Points on a hilly landscape, in no order, each with its height.
A ball rolls from a point to the lowest of its 2 nearest points, and stops where none of them is lower. Distance is the straight distance between rows; heights are no part of it.
q548: [  4   4  31  47  17 -36  12 -23 -40  -2  -9 -32  33  28 -17   5  -6  35
  -4  18  -6   2  11  20   0 -34  -9  -6  32  24 -46  34   3 -54  10 -13
  16   3   6  20  17 -21  -2 -17   4   9  15  13  10  27 -43   1]  h=309
q531: [ 16 -27  21 -26  31  14  14   0 -21  32 -15 -16  -9   7   7 -13  35  12
  -3 -26   2 -28 -37  51  11  13 -10  25  36  16 -19 -39   1  17   8 -17
  11 -42 -22  23   5 -16  -9  28  -5 -26 -33  31 -11   6  11  25]  h=407
q913: [ -3  26  45  -5   4  -8 -16  -8 -42 -19 -10  -3 -45 -32 -11 -23   0   9
 -10  -5  59 -30 -22  20 -15  -6 -17  38  -5 -11   2 -26  16 -20 -38 -28
  23  -1  12 -34  13 -41 -31  14  12 -20  32  16  13 -19 -30  -9]  h=483
q166: [ 12  12 -36 -22  -4  -7   6  29  -8 -49  -6  50  64  -6  36  -3   6 -19
  11  18   0  21  19 -15 -15  -1 -18 -16 -20  -4  -4  -1 -43  -5   7  26
 -47  15  31 -30 -22  42   4   1  13 -21  20  -9  35  -5  67  25]  h=720
q770: [  2   3 -34 -15 -32  42   7  44  43 -46   4   8 -11 -12  16  28 -10   1
   3 -24  -2  -1  32 -33  13   1   9  19   6 -33  22  14 -18  13 -19   8
 -32  13   8 -39  -6  57 -33   0  36   3  30 -15  23  -4  48 -31]  h=481
q680: [ 11   6 -53 -17   8  33   8  47  -1 -15   7  23  17  11  32  17  21 -20
  29   8  -4  -5  19 -29  -2   5 -10   1 -27 -14  15 -27 -27  24  23  15
 -59  11  44 -28 -12  42  -3  -6  16 -14  15 -33  12 -15  71  19]  h=660
q688: [  8  21  11 -29  30   4 -21  18 -28   2 -25 -25 -19 -17   4 -32  14 -29
  -4   4  37 -30 -44  25  -4 -30 -19  28 -32 -20  -8 -48  20  25  -6 -19
  -1  -4  17  -7  -4 -13  -3  11   5 -27  20  17  -4 -30  24  20]  h=345
q300: [  6 -28  23   5  -6 -15   9 -22  -8  35  15 -25   9   4  17  19  -2 -16
  -2  -2 -12  21  21  -4  14  21  -6  13  24  29 -14 -27  -6 -15  -9  -6
  29   6 -23   4   5 -20  13   3   2 -16  -4  28   8  17  23  10]  h=251
q810: [-23   8 -24 -10  58  10  25  23  18  30 -36   0  11  12  18   1  17  -9
 -12  18   6  -9 -33  60 -17 -26 -15  -9  16  14 -11 -43 -11  46   5 -12
 -13 -21  -5  17   5 -14  23 -11 -12 -37 -13  18 -31   0  -2 -17]  h=682
q368: [ -9  -3  -2  13  -2 -10 -28   6  12 -23   1  22  29 -10 -15  -8  -4  -4
  14   4  -8  23 -11  -2  -4 -25   0 -20 -30  -7  -1  55  12 -41 -28  18
 -11  -9  -2  15  -6  32  12   0  -4  30  -8  -4   7   1  -4 -20]  h=294
q629: [-11   9  23   4  30  14 -24  -6 -30   5  -8 -17 -15  11   8 -22   5   3
 -27  -4  31 -33 -15  36  -9 -36  -9   9  14  13   3 -12  21   2   6 -38
  28 -18  13   1  10 -24  16   4   3 -11   3  18  -6  -6 -25  28]  h=85
q765: [ -8   5  -6  -4 -21  22 -19  11  30 -30  -2  31 -33   0 -16  -4 -18   3
  15  -6  20   3  -5 -15  -4  -5  12 -17 -33 -16  21  47   4 -11 -36   6
   1   6   3   9  15  35  -4  22  16  38 -13 -11  -1   7  -9 -29]  h=410
q617: [-11 -25  -9   4   7 -53  14 -12 -20  -4   0 -22  83 -23 -11  -4 -13   7
 -16  37 -21  27  -6  34  -1 -28 -32 -15  -4 -15 -32  24   2 -51  10  15
 -27  23 -15   0 -14   1 -15  -5  -9  28  27   5  29  27  -6  -1]  h=257
q362: [ 24 -13  23 -14 -20  -4  20   4  18  21   0 -42 -11 -11  25  17  -8 -27
  22 -28 -23  -5  20 -31  42  33   4  21  31  -2   7 -32  -5  21  42 -12
  -8 -20 -54 -10  11  40 -35   9 -24 -42 -14  -2 -10 -12  24   1]  h=613
q142: [  3   5  10  -6   2 -49  12 -24 -49 -49 -14 -30  53 -46 -34 -14  16  -4
   5  11 -11  29   4  40  -9 -17 -46   4   5 -19 -25   2 -14 -55 -14   4
  -4  19  10 -43   7 -16 -31 -19 -14   8  40   1  32  18   0  -2]  h=311
q317: [ -1  18  26  13   9 -43  13 -40 -39 -38  -5 -23  36 -36 -38  -6  13   2
  15   6   9  17  16  31  -1   9 -42  17   3 -11 -25  -6  -8 -48 -37 -24
   2  14   1 -32  21 -26 -31 -20 -13   3  34  18  28  15  -2 -17]  h=348
q390: [ -3  22   8 -17  -2 -37 -18  -3 -13 -64  -7   6  25 -37 -42   8 -10  -4
  10 -15  19  37  19  15   8  33 -37   1 -15 -12 -23  35  26 -41 -36   7
  -8  27  -1 -21   7  -8 -34   2 -14  33  25 -11  13  32  -9 -36]  h=96
q287: [ -9   2  31 -13 -29  27  15 -12  -5   9  15   2 -65  17 -16 -21 -16  31
 -13 -35   3 -15  12 -42  29  48  22  15  16   8  32   2  16  13  21 -15
  21  -3 -29 -13  13 -17 -34  22  10   6 -20  -6 -12  -3 -36   7]  h=125
q126: [-30   5 -16  46  12  -9 -14  32 -29 -23 -15  19  25 -20  -8 -11  20  -1
 -18  46  -1 -17 -50  22 -32 -57  13   3 -11  19  -5 -16  -6   1  26  12
 -10  23  27  -9  -1  -9  22 -28  18  23  -9  -8 -21 -23 -45  15]  h=646
q338: [  0  -7 -11 -15 -30  36   9  36  54 -29   9 -11  -1  -5  15  28 -21   8
   6 -30  -3   5  35 -41  24  22   2  19  18 -29  23   6  -9   7 -15  -2
 -24   7 -17 -46  -6  56 -32   0  27   3  28 -12  29  -9  33 -47]  h=516
q794: [ 20  36 -12  16 -17  29  -3  38  26 -58  -4  64   2 -42  16   5  -7 -24
 -11  -1  15   5 -29 -19 -21  -9   9 -17 -45 -47  -2   7  -7  53 -11  39
 -19   9  57   4  21  41 -25  -1  40  21  42 -24  13  -9  19  20]  h=592
q725: [ -1 -28  -5  30  10 -59  27 -18   0  31  17 -16  69  -7  -3  12 -22  27
  -9  43 -17  20   1  35   0 -24 -11 -33   3  -8 -38  31  12 -40  11   8
 -23  21 -31  18 -14 -21  -2   8  -2  24  29  12  15  27 -23  -3]  h=232
q20: [ -3  15  -3  -6 -20  29 -22  25  38 -49 -13  45 -35 -29 -11  -6 -16  -4
  -1   0  30  -7 -15 -11  -9 -12   9 -10 -45 -27  13  24  -3  10 -30  12
 -11  17  24   1  14  31 -22  24  21  36   8  -9   4   9  -5 -15]  h=479
q356: [-10 -17   2 -14  -2  29  -3 -12  10  11  21   3 -37  16  -7 -16  -5   3
  10  -3   6  -4  15 -29  -2   4  21 -10 -15  15  31   1   1   6  -1  -5
  21  -5  -9   1  -5   7   2  13   7  19 -22 -12   4 -11  -4   2]  h=664
q990: [ 16   9 -42 -18  -7  18   4  45   3 -49   0  45  29  -3  32  16  11 -19
  19  -2  -3   9  24 -26  -9  -1  -3  -8 -20 -14   4   2 -34  11  -1  18
 -46  15  37 -28 -13  48  -7  -2  27  -8  21 -18  34 -10  74  20]  h=695
q512: [  1  12  12  12   1 -20 -25  -5 -15 -11   4   4  21  -6 -31   3 -24  13
  20 -21   9  32  20   6  17   8 -16 -15 -13   1 -22  70  38 -52 -32   6
  -1  16  -7  10   5   2  -8   9  -7  47   3   1   3  15 -21 -33]  h=217
q160: [-19 -17 -11   7  13 -19 -10 -10   6  24   8 -11  35   7  21   7  -3  -8
  -4  31 -11  10  14   3 -15 -10  -3 -14   7  28 -14  -2 -10 -20   0  -3
  20  -8  -8  15  -9 -15  29 -13  -1 -18   2  22   2   4  -5  -6]  h=162
q156: [-21  36   3  13  38  29 -37 -16   0  24   1  16 -38  10 -14 -40  -8   8
  -7  19   2 -21 -18  -9  -4  -9  13 -26  -2 -16  19  -1  21  27  22  11
  22   0  26   0  -6 -16  43 -11  -5  15 -22  -2 -30 -28 -32  39]  h=433
q910: [  5 -24   9 -18  25   1   4   2 -14  19  -7 -26  10   4  19   1  24 -16
   3 -15  13  -9 -16  46   3   6 -21  21  21  26 -20 -45  11  -7  -1 -26
  17 -33  -9  12   5 -14   3   8   2 -34 -14  33  -4   7  27   5]  h=324
q809: [  2  -2 -22 -19   6  41   8  13  20   9  12 -22 -33  13   9 -13   9 -19
  26   8 -11 -34   3 -28  17   1  15  -4 -16 -15  34 -39   0  49  28   8
 -29   3  -7 -12  -6  39 -19   0   7   2   4 -35  -5 -19  32   8]  h=555
q34: [-10 -18   7 -22 -21  27  13  35  32 -33   9 -18 -18 -11   3  17 -11  15
  15 -27  10  -8  27 -36  16  38   7  29   6 -16  18 -21  -9   5   3  -7
 -16   7 -25 -43  -2  37 -45   2  28  -1  19 -10  24  -9  15 -45]  h=549
q301: [-11   3  19 -16 -26  40   5   8  18  -3   7   7 -67  19 -26 -24 -31  41
 -14 -23  11 -22  11 -39  29  44  28  -5   8  -5  40   8  11  18  17  -8
  12   2 -34 -23   4  -5 -34  26  25  19 -14 -10  -4  -5 -35  -8]  h=254
q585: [ -6  32  45  -2  15  14 -29  -6 -38 -11 -16  -7 -52 -15 -10 -41 -15  12
 -13  -9  53 -32 -11   8  -5 -18  -9  26  -1  -4   7 -14  22 -12 -22 -24
  25   3  20 -23   6 -36 -10  12  15 -11  20  26   9 -18 -41  13]  h=525
q332: [-24   6 -27  22  31  -6 -11 -10  10  34   4  21   3  14   5  -1  -9  10
 -14  23  -4 -15 -15  11 -36 -19  16 -21  12   4   7   2   3  10  29   6
  15 -12   8  20  -6 -19  48 -27 -11  -1 -26 -16 -36 -26 -41  -2]  h=312
q275: [-17  18 -17  12  32  11 -23 -31   9  35  10  25 -21  16  -5 -19 -10  21
 -14  14  -2 -17 -24  -4 -26  -7  20 -29   6 -10  18   7  14  18  31  13
  20  -9  16  13  -8 -17  47 -19 -11  16 -34 -18 -33 -31 -35  23]  h=367
q68: [-14  12  28   8  10  11 -39   3 -20 -24  -8  14 -21 -28 -18 -38 -10  22
  -6   6  23  -7 -12  11 -22 -35  -3   8 -35   1  17   8  -3 -15 -23 -12
   4  11  27 -16   7  -7 -18  13   9  17  10   2  14  -5 -42   2]  h=595
q865: [-12   0 -20 -19  41  14  19   0  20  38 -24   7   1  23  10   3  11   0
 -15   6  -8 -17 -26  46 -10 -11   2  -9  31  12  -2 -20  -3  50   7  -9
   7 -25  -9  37   3 -33  30  -8 -17 -33 -26  12 -37   4 -10   2]  h=700
q938: [  2  13 -42  -2 -38  37   1  33  45 -56  -2  36 -22 -21  12  22  -1 -18
   7 -10   4  -6  10 -28  -5 -10  13  -2 -15 -38  17  29 -19  15 -25  18
 -26  17  29  -4  10  59 -22   4  38  21  23 -18   9   3  36 -14]  h=413
q37: [ -5   8  40  23  10 -18   5 -30 -40 -23  -2 -25  16 -11 -15   2  13   0
   7  -7  22   0  10  27 -17  -5 -25  20  12   9 -19 -15   2 -45 -32 -39
  24  -9   3 -19  21 -28 -23 -16   3 -10  18  32  19   7  -4 -13]  h=390
q137: [-15 -18  -5  24  11 -43   2 -14   0  25   7 -12  58   1  12   8 -14  10
 -11  47 -19  18   8  14 -12 -20  -9 -25  11  13 -31  17  -7 -35   4   5
   2   7 -22  11 -10 -16  14  -9   1  -2  22  29  18  15 -19  -5]  h=208
q8: [  6 -27   8 -18   0  -2   9  -8  -5  25   5 -31   1  11  20  10   9 -27
   6 -13  -8   6   5   7  21  16  -6  23  19  29  -6 -41   4  -2   1  -8
  22 -13 -21   9   4  -6   8   6  -1 -34 -15  21  -5  12  31   7]  h=224
q619: [ 27 -31  22  -7  10 -15  11   7  -3  52  -9 -15   6   6  21  36   9  -5
 -21  -9 -30  11  -3  37  16  33 -15  11  60  20 -35 -24  -1   5  -2  -9
   6 -11 -20  25  -1 -47  23  15  -8 -35 -19  31   0  39  16  17]  h=528
q389: [ 17 -17  54  36 -22 -27  35 -26  -7  44  21 -16  -5  -2 -16  30 -12  19
   0 -22 -12  33  31 -26  29  51   1  15  15  10  -5  -3 -21  -2 -16 -10
  15  33 -39 -12   5 -13  -1  12  -1  16   0   9   6  28   5  15]  h=337
q269: [  6  15  13   5  10 -39 -13 -12 -25 -23   8  -6  41 -25 -41   4 -27   5
   4 -14  16  37  23  18  20  18 -24  -6  -1  -6 -34  53  44 -52 -26  -3
 -13  38 -12  -6   2  -6 -19   1 -16  54  16  -4  13  20 -21 -22]  h=178
q123: [-31  18 -40  12  45  -6  12  33   5  11 -31  -4  21   0  25   5  16 -23
 -17  32   4  -3 -25  50 -26 -41 -13  -7   8  14 -13 -41  -4  31  16  -4
 -14  -3  13   4   3  -3  30 -20 -15 -30  -7   6 -38  -5 -10 -28]  h=669
q31: [  0  12 -32 -25   9  36  10  27  -2   3   6  -3 -14   9  26  -3  20 -25
  30  15  -1 -27  -9 -27   1  -6  -8   8 -39 -26  16 -49 -10  43  25  14
 -51  13  30 -12  -3  32 -14  -2  14  -6  18 -31  -4 -16  53  17]  h=612
q914: [-20  23 -46  -7  17 -10   6  18 -10 -12 -17   4  55 -11  41  -7  21 -34
  -5  34   4  15   3  13 -23 -19 -22   3 -18  15 -11 -38 -23   0  22   7
 -38   5  38 -14 -18  11  26 -15 -10 -44  12   9 -10  -7  39 -11]  h=684
q213: [ 21 -34  -9   4 -22  -7  -1 -25  24  52  22  -2  -4  24   2  15  -7  15
   4   1 -22  22  15 -21   0  23  29 -24  10  19   3  17 -17   5   5  22
  27  -7 -11  20 -27 -23  39 -10 -16  -4 -16  -1   1  -3 -12  13]  h=292
q25: [  7  -3 -23 -20   2  15  27 -22  25  42 -15   5 -10  38  -4   6   6  -1
 -12  -2 -35 -13 -24  22   6   6  26  -1  26   3  14 -21  -8  64  10  12
   3 -21 -16  42 -11 -33  21  -7 -27 -37 -39   1 -44  -2   2  11]  h=725
q339: [  7   6 -10 -12 -14  17  -7 -49   9  48  16   7 -35  31   3  -3  12  30
 -31 -17 -17 -10  -8  -5   0   2  31  -8  31   9   4  18  16  16  25 -10
  27 -19  15  40   1 -46  25 -15 -29  -5 -30  -1 -25  -1 -33  36]  h=368
q962: [-17 -20  12 -26 -19  19  12  21  16 -36   3  -5 -36  -7  -7   7  -3  13
  21 -17  22 -11  16 -26   5  31   3  29 -16  -3  19 -25  -9  -7  -9  -5
   0  13 -16 -32   6  13 -43  11  27   8  13  -3  21  -3   5 -36]  h=585
q303: [-14 -20  11 -20  -5  21   0   1   7 -13  15  -2 -33   4  -2 -10  -1  -3
  19  -7  14  -6  20 -25  -2   9   7  11 -22  14  23 -15  -5  -7 -10 -10
  13   6  -8 -12   3  10 -19  15  15  13  -4   1  16  -7   5 -13]  h=629
q845: [ -8 -10   1  -4   2 -48   8 -23 -32 -28 -10 -28  74 -27  -9 -13   2  -1
  -9  28 -18  30   3  31 -14 -21 -40  -7  -1 -13 -26   5 -15 -51   0   8
 -11  21   1 -24  -3  -1 -21 -11  -9   8  32  17  34  18   6   1]  h=280
q488: [ 44 -39   6   8 -45 -11   6 -16  33  49  21 -16 -13  21   5  22 -18   8
  -6 -10 -38  21  24 -25  20  32  26 -14  14  15  12   5 -18  25  23  19
  16  -6 -21   4 -33 -15  23  -2 -35 -16 -18  -9   2  -1  -1  19]  h=354
q678: [ 26 -25  38 -18  12   8  22   0 -33  35  -7 -15 -18   9   3   1  39  15
 -12 -40 -21 -21 -27  31  19  31  -2  38  54   8 -23 -29   0   9  10  -8
  12 -41 -28  23   4 -17 -13  32 -23 -22 -51  25 -12  21   9  23]  h=461
q384: [-26   2   1  29  15  -4 -29  13 -30 -20  -5   2  17 -14  -8 -21  12   5
 -16  31   2 -17 -27  20 -33 -57   8   3 -21  14   7  -3  -8 -13   9 -12
   2   7  24  -7  -2  -3  14 -17  13  10  -2  -2  -7 -12 -39  15]  h=633
q641: [  3 -15 -13   0 -15  -6 -12   0  32  -7  10  17  15  11   0   8  -3  -8
  22   9  -6  23  -1 -30   2  -5   9 -27 -21  -6   7  45  -2 -26 -34  20
  -1   0 -13   9 -10  39  22   4   3  31  -7  -4  16  -3  19 -18]  h=344
q643: [ -3  15  -4  -1 -31 -18 -23   3   9 -27   3   9  -5   0 -24  22 -36  -7
  21 -17  14  27  20 -10  26  32 -13 -10 -19  -6 -12  72  37 -44 -38  13
   0  29 -10   9  14  10 -10  19   7  43   7  -6 -10  19  -8 -46]  h=279
q321: [ 16 -33  33  16 -22 -15  18 -24   2  45  23 -19   1   7   4  25 -13   3
   3  -7 -20  33  29 -26  18  31   4   2  16  23  -2  -8 -16  -6  -9   4
  27  17 -31  -5  -2 -13   7  12  -3   5  -4  12  12  17  10  14]  h=300
q276: [ 15  21  -4 -45  21   2  -3  19 -32   8 -31 -22 -11  -9  15 -24  22 -30
   7   4  40 -24 -53  17  -6 -22 -21  29 -42 -32 -17 -55   8  32   2  -7
 -20  -6  20  -8   2   2 -13  19  10 -37  23  11  -2 -30  54  13]  h=432
q111: [-21  -3 -10  32  20 -24   0   9 -11  16  -5   0  16  32  10  12  -1  16
 -28  28  -6 -11  -2  22 -24 -36   8 -16  27  29 -22  19   2 -17  24 -14
  21 -21   1  23   6 -25  37 -29   0 -20  -4   4 -12  11 -54  -4]  h=255
q556: [-25  -7 -24   9  26  -3 -16  -1  15  14  12  13  24   1  14  -5   4 -10
   1  31  -6  -2  -2  -4 -31 -18   9 -17 -13  15   5  -7  -9  -5   9   2
   5  -8   7  14 -18   7  36 -18  -5   1 -18  -7 -17 -17 -10  -9]  h=242
q714: [ 32 -10  41  -9 -15  -4  25   1 -23  27  -1 -22 -29  12   3  12  20   0
 -16 -47 -32 -10  -8  -2  32  31  14  38  42   0  -1 -13  10  20  18  -8
  15 -35 -41  12   4  -5 -23  27 -41 -27 -52  12 -25  18   8  20]  h=515
q649: [-11   7  15  -9  27  10 -25   1 -24  -1  -5 -19 -15  -7   8 -26   7 -17
 -10   2  31 -28 -17  30 -15 -33 -12  19 -16   5   9 -32  19   4  -4 -32
  17  -7  14  -4   2 -17   7   8   5 -15   9  20  -7 -17  -3  21]  h=212
q415: [-12  18 -52 -12   7 -16   9  17 -11 -18  -8  31  72  -7  49 -11  11 -28
  -4  41   2  24  15  -7 -18   0 -23 -11 -14  11  -9 -22 -37  -5  22  26
 -54  15  33 -26 -28  25  23  -5  -7 -34  15   2  13  -5  50   5]  h=702
q563: [  2   9 -16 -13   4  22  13 -37  16  36 -10   4 -26  42 -13 -12   8   3
 -12   3 -30 -26 -25   5  12   6  30  -9  14  -4  28 -18   7  66  20  17
  11 -13 -14  31  -7 -28  17  -2 -27 -16 -31  -7 -46 -15   6  30]  h=747
q291: [  3  -5  33  -3 -34  17  24 -22 -12  27  21  -7 -52  17  -6  -1  -2  17
 -13 -40 -13   1  17 -38  23  37  21  22  23  18  20   6  12   7  18 -16
  28 -13 -21   1   7 -23 -21  14 -11  -1 -31  -3 -14   2 -23  16]  h=265
q838: [-15   2   5  13  29   4 -12  -5 -17  17  -2  -6   0  30  15  -2   5  14
 -35   7  10 -23 -10  31 -16 -35   0  -6  28  23  -8   7  13   1  23 -33
  31 -25  11  22  13 -27  33 -12  -2 -15  -9   6 -17   7 -40  18]  h=200
q414: [ -3  -3 -15 -10   4  35  -6 -13  20  18  19   4 -43  24 -12 -21  -4  -5
   7   9  -7 -21   1 -27   3  11  30 -29 -12  -3  40 -13   8  40  18  12
   6  -2  -8   3 -11  10  17   4  -5  24 -26 -33 -11 -22   6  15]  h=703
q580: [ -7  -4   9  18   8 -12 -26  -5  -6   3   5   7  23   2 -21  -6 -13  26
  19  -6  -4  24   5   2   4 -21  -3 -22 -16   3  -8  66  18 -48 -23   6
   1  -9  -4  17   0  10   6   1  -5  35  -8   2   8   7 -22 -21]  h=256
q486: [-36  10 -39  34  23 -14   1  36 -11 -10 -15   6  33 -15  15  -1  20 -21
 -22  42  -4  -7 -28  29 -38 -49   1  -2  -5  20 -10 -30  -6   6  29   7
 -13  12  22  -6  -9  -2  26 -31  -3  -6  -8  -5 -33 -15 -24 -16]  h=657
q546: [ 12  26   7   4  -4  31 -22  39  26 -48 -10  51 -19 -46  -3 -15 -10 -16
 -14  11  24   0 -31 -21 -16 -14  10 -11 -56 -36  -1  -1  -6  41 -18  28
 -13  16  48  -5   9  24 -18   7  23  28  27 -14  19  -5   2  11]  h=546
q209: [ 35 -13 -34   1 -10  19   6   5  55  20  19 -19  -6  33   4  14 -10 -12
  16   1 -27  -4  11 -35  13  23  23 -33   9  -4  38 -14 -13  48  23  17
 -15 -16 -16   3 -35  38  13 -26 -16   6 -20 -50   6 -31  26  -5]  h=463
q733: [-32  13 -42  16  11 -19   6  30 -14 -23 -16   6  60 -26  24  -8  23 -27
 -19  42  -9  11 -10  18 -35 -36  -7  -4 -11  20 -16 -27 -23  -7  28  13
 -29   8  28 -14 -23   9  24 -32  -5 -23   4   3 -13 -11   1 -16]  h=667
q443: [  7  -3 -16   1  -2  -2   0 -22  15  50   4  13 -10  31  14  19   6  23
 -26  -2 -14  -4  -3  10 -18   0  21 -16  40  11 -18  24   7   6  25 -12
  26 -25  13  47   1 -53  41 -28 -23 -25 -17   2 -24   5 -47  17]  h=289
q851: [  7   5 -11  -8  -2  26   6 -31  12  26   0  -5 -42  34 -15 -20   1  -2
  -1   2 -28 -29 -10 -15  22  10  34 -16   0  -4  41 -20   9  63  30  17
   7  -9 -21  15  -6  -6   6   2 -21  -3 -23 -25 -32 -24  11  28]  h=739
q599: [  2  -4  21  43  14 -32  10 -15 -17  23  -3 -13  26  33   3  15  -8  33
 -16  21 -11   5  10  12  -7 -29   2 -18  35  24 -46  39   1 -40  18 -11
  23 -10   2  26  11 -31  18 -20   7 -11  14  17   3  26 -48   5]  h=287
q61: [ 10  26 -28   9 -40 -14  -2  14  24 -82  -8  57  27 -47   2  -8  -1 -40
  15 -20  -6  17   2  -8  -5 -20  -6 -11 -33 -28  -5  44   5  -2  -5  43
 -31  -4  33  17  10  60 -10   1  22   3  33 -22   4  11  19  -1]  h=231
q772: [ 42 -21 -12   2 -31  12   7  -7  49  26  18 -19 -18  29  -3  12 -15   2
   5 -11 -30   4  20 -33  19  30  34 -27   9   7  36   1 -13  44  34  13
   4 -22 -23  12 -33  12  14 -14 -33  -1 -27 -34   4 -28   9   5]  h=419
q191: [-16  27  34   1  18  22 -39   5 -22  -9  -8   8 -47 -21 -15 -47 -18  11
  -8  10  34 -22  -4  -5  -8 -26   1  10 -26  -4  17  -5   8   0 -14 -12
  17  10  29 -17   0 -20  -2  12  10   5  10  17   8 -16 -40  18]  h=564
q145: [-18   1  17  19   9  -1 -34  -2 -30 -26  -8   2  10 -17 -20 -24   3  23
   1   7   5  -3  -7  17 -26 -48  -1   0 -23  10   8  22  -5 -36 -13 -12
   3   0  19  -5   5   1 -14   0   6  18   3  -1  10   0 -42  -3]  h=616
q827: [ -7  16  52  19   5  -9   5 -30 -48 -23  -1 -10 -14 -16 -18  -4  13  10
   4 -18  49 -19  -5  31 -19   6 -23  32  10   1 -11 -17  12 -33 -40 -47
  22 -11   4 -25  26 -36 -30  -6  10 -13  19  19  11   1 -21 -20]  h=427
q22: [  6  19 -40   9 -36  10  -1  21  40 -63  -5  52   1 -27  12  12   3 -31
  18  -7  -6   4   4 -25  -7 -11   6 -10 -28 -35   8  43 -12   2 -22  31
 -28   8  31  11  16  66 -10   2  28  18  22 -17   3   3  31  -4]  h=341
q424: [ 26 -14  26 -12 -21   1  23  -3   4  23   0 -32 -25   9   9  10  -1 -16
   3 -29 -32  -9   6 -16  37  22  19  23  26   7  17 -18   4  30  32  -8
  12 -28 -46   9   5  11 -26  19 -31 -37 -37   0 -25  -2  15  13]  h=567
q435: [ 30 -23  44  -2   6  -2  17  -1 -27  45  -2 -18 -10   6   7  31  23   2
 -22 -36 -20  -1   0  25  20  36  -7  28  64  14 -35 -21   6  -7   1 -13
  16 -24 -16  24   3 -40  13  13 -18 -21 -35  24  -6  35  14  21]  h=503
q39: [ 20 -13 -31  10 -45 -28  -3  -7  40  -1  11   8  15  14  12  22 -12 -21
  22   8 -11  21  -6 -31  19  -3   8 -28 -15 -24  14  58   6 -22 -36  36
 -18  16 -29  10  -6  49  25   8   3  39  17  -7  16   0  31 -17]  h=384
q469: [  4  -5  41  29  -9 -34  29 -27 -12  20  14 -15   7  -4 -40  19 -11  27
  21 -23   6  33  30 -19  33  65 -14  19   2   7 -11   4 -13  -5 -35 -18
   2  45 -35  -5  16 -11  -6  13   8  34   7  11  14  33  -2  -4]  h=362
q892: [  1 -17 -10  15   1 -12  -5 -26  15  52  16  14   3  21   6  13  -5  32
  -5   6 -13  11   6  -6 -19   2  26 -29  17  13 -13  36  -7 -15  14   7
  26 -21   0  33 -14 -34  44 -28 -11  -9 -10   3  -7  -5 -38   9]  h=222
q820: [-10   7  15 -17  -4 -27  -2  -7  -2 -58  -8   5   7 -22 -39  15   2  14
  29 -12  20  20  20   3  11  53 -36  14 -23 -10 -10  10   2 -29 -45  -2
  -5  23  -5 -23  16 -16 -37   2   0  24  26   0  24  30   6 -44]  h=221
q795: [ -6  -3  25   5  -4 -20   4 -14  -2 -12   4  -7   9   1 -37  15 -12  21
  31 -18   9  32  27 -13  26  53 -25   8 -10   4 -10  20   3 -22 -45  -5
   4  35 -22  -6  18  -6 -18  13   4  39   8   8  20  24  -2 -29]  h=318
q71: [ 14  -9 -33 -13  -3  42   6  24  42   4  22 -15 -16  14  10   5   3 -15
  19  -3 -17 -16  19 -40  16   7  16 -15  -2 -11  35 -18  -4  37  16   1
 -28  -7  -6 -19 -18  54  -9 -13   6   9  -3 -44  12 -22  36  -8]  h=510
q542: [ 18  -7  16  -7 -35  17  12 -36  -4  45  23  -7 -43  23  -2   5   9  21
 -20 -35 -25   5  13 -24  18  17  29  11  30  17  11  13  12  10  20 -10
  31 -19  -2  20  -3 -39   1   5 -27  -5 -35   1 -18   9 -18  29]  h=361
q595: [ -5   9 -10  -3 -36   3 -20   7  26 -30  -4  15 -23   6 -18  14 -26  -4
  27 -14  13  15   9 -16  13  11  -1 -11 -24 -10   9  67  17 -32 -38  15
   1  12  -5  15  18  29  -7  20  12  38  -3  -8  -9  14  -6 -44]  h=343
q198: [ 23  13 -14 -49  -1  -3   6  16 -39 -15 -19 -11 -15 -17  24  -9  21 -31
  16  -4  38 -23 -22   3 -14 -11  -9  39 -40 -27 -10 -54  -2   9  13  -8
 -24   1  30 -20  11   3 -25  22  14 -46  33  -8   8 -33  65   2]  h=527

Where does a ball stop that starts at each point below?
q338 => q61
q414 => q61
q809 => q892
q595 => q390
q39 => q390
q714 => q8
q435 => q8
q641 => q390
q827 => q160
q126 => q160

For each start below, name every point that the ball comes to, in order.
q546 => q20 > q765 > q595 > q643 > q512 > q269 > q390
q424 => q714 > q678 > q531 > q910 > q8
q990 => q680 > q31 > q809 > q71 > q209 > q772 > q488 > q213 > q892
q913 => q827 > q37 > q317 > q142 > q845 > q617 > q725 > q137 > q160
